Points on a hilly landscape, in no order, each with its height.
A ball rolls from a point to the lowest of its 6 nearest points, and stops where none of them is lower. Distance is the straight distance between rows; heights are no part of it.
godi: [ 95 105 153 164 119 140 139 137  86 132  87 182 131 136  88 119 115 122]  height 787
kizar: [220 181 109 114 161 131 120 129 164 138 156  88  79 100 156 109 115 116]  height 384
rif: [184 138 113 118 125 122 116 104 149 114 151  98 144 135 136 164 131 128]  height 247
les: [225 171 143 121 122 160  88 136 181 128 177 127 101  91 154 138 109 111]  height 375
guse: [ 43 101 156  79  73 105 148 141 138 123 124 110 160 164 181 132 119 124]  height 582
nin: [ 82  92 135 159 114 146 145 131 103 115  95 145 145 146  98 140 124 123]  height 706
Gizu: [204 161 112  97 173 120 112 140 192 121 165  86  70  89 153 123 137 123]  height 401
Fub: [ 84 114 114 165 138 108 135 120  79 102 107 168 102 109 107 105 127 105]  height 850
Nupam: [151 108 143 124  95 131 118 127 184 161 116 123 179 155 103 178 151 185]  height 108
vin: [129 157 139 161 154 107 171 122  79 160 107 151 137  87  71  65  95 108]  height 861
ror: [ 63  97 174 134 124 172  91 166  87 159 122 199  93 113 174 108 138 100]  height 689
Nad: [ 61  74 198 153 118 178 110 165  99 184  68 215 101 133 111 125 155 132]  height 52
rure: [176 149 122 149 144 139 155 112 101 154 113 137 145 135  71 122 102 143]  height 557
tibe: [ 82 119 125 154 157 126  61 156  98 162 125 174  52  94 223  99 171 126]  height 747
Laka: [ 57  83 146  99 126 133  77 168 102 130 126 169  82 113 209 106 161  96]  height 242
teni: [173 155  92 114 162 120 118 113 145  96 154  80 114 114 135 138 143 132]  height 320
demep: [148 161 104 142 162 109 164 111  99 135 121 125 124 123  89  94 100 110]  height 626
zivu: [209 144 129 138 123 154 121 112 149 174 146 112 144 137  97 159 115 150]  height 191
mutad: [114 123 130 152 118 150 153 123  91 127 112 149 134 139  78 125 119 129]  height 224
Gepo: [ 98 149 102 175 169  66 145 124  99 117 101 164  86  86  93  73 122  98]  height 272
buno: [ 99  95 154 144 101 146 145 124 130 133 103 137 164 163  90 164 143 156]  height 653
gomob: [218 190 132 132 135 158 108 160 185 154 167 124  76  89 170  93  94 103]  height 200
nud: [ 45  91 141  91  95 105 141 132 135  84 120 105 151 159 183 137 137 117]  height 595
fugo: [190 133 137 113 101 142  95 120 193 158 165 127 166 131 121 187 140 167]  height 419
bem: [131 178 105 141 187  81 165 113  93 151 122 135 117  84  84  52 103 114]  height 835
Disak: [219 188 133 131 140 162 142 138 140 180 154 113 105 114 133 105  79 130]  height 444
kibom: [ 60  90 149 105  91 125 131 139 116  98 119 122 159 158 160 126 135 132]  height 658
todu: [104 113 108 114 107 107 144 108 134  90 128  89 159 167 140 154 139 133]  height 342
neso: [213 132 152 109  99 159  74 139 198 152 189 141 119 109 131 147 110 123]  height 449
nug: [ 63  93 161 111  88 130 136 139 143 148 101 123 175 187 123 167 133 161]  height 700
bira: [219 151 126 124 127 166  96 130 164 152 166 111 121 124 122 149 118 140]  height 382
Rurim: [ 71  93 183 131 118 179  85 162  87 174 107 215 114 128 168 109 153 128]  height 574
bubo: [150 121 127 117  94 126 110 112 187 141 161 103 200 148 147 177 136 159]  height 487
Ker: [148 157  94 130 175 103 157 103 124 111 128  93  99 113 101 105 124 127]  height 457
galus: [125 142 131 167 155 124 167 109  90 131  97 153 132 125  70 109  86 118]  height 779
zol: [116 106 125 118  98 127 136 124 137 111 133 106 178 160 129 159 130 151]  height 179
Sezu: [156 142  84 126 151 110 138  99 129  97 135  85 131 122 118 132 137 121]  height 355
suze: [162 155  96 108 186 100 155 105 151  94 135  77  85 107 108 128 153 151]  height 377
Bokuz: [119 126 100 126 150 105 153 117  90  87 107 116 120 128 110 118 124 106]  height 585
Mit: [ 38  88 159 116  99 160 116 160  93 123 116 177 126 139 147 121 132 120]  height 683
natip: [ 49 100 131 115 101 110 123 139 105  77 112 134 126 146 155 126 142 101]  height 637
fimu: [116 125 101 131 127 111 142 113 102 100 117 112 153 151 110 141 128 125]  height 447
Depo: [ 74 108 111 131 125 112 131 129  98  89 113 126 123 134 130 126 138 110]  height 615
Lefod: [211 178 107 121 135 144 123 115 144 140 162  93 114 121 141 124 116 118]  height 365
lodel: [ 47  86 144 113 108 132 113 158  99  99 108 151 116 140 174 120 133 104]  height 551
deped: [ 98 144  92 144 187  68 164 130 117 122 110 141  66  72  77  74 140 129]  height 901
fek: [170 124 126 133 115 146 126 116 143 149 136 103 169 146  98 170 132 163]  height 408
Bivu: [ 78 112 137 119  76 110 156 119 165 117 131 104 196 160 163 154 138 155]  height 407
Palis: [150 131 116 128 118 125 125 101 131 114 139 108 169 145 125 156 130 147]  height 338
Fazaf: [164 129  98 101 130 109 116 107 155  96 144  74 151 131 146 149 149 132]  height 309

Where does a ball stop that starts at each point below?
Depo | zol
Mit | Laka
guse | zol
nud | zol
natip | Laka

Call two points neighbours if one is among the 6 nearest of the other. Go from one point of each pair to the other, from neighbour to neighbour, staying as low as possible. Name the highest point that can't be avoided.
Nad, gomob | guse
gomob, Nupam | Lefod
Nupam, zivu | Fazaf
mutad, gomob | fimu
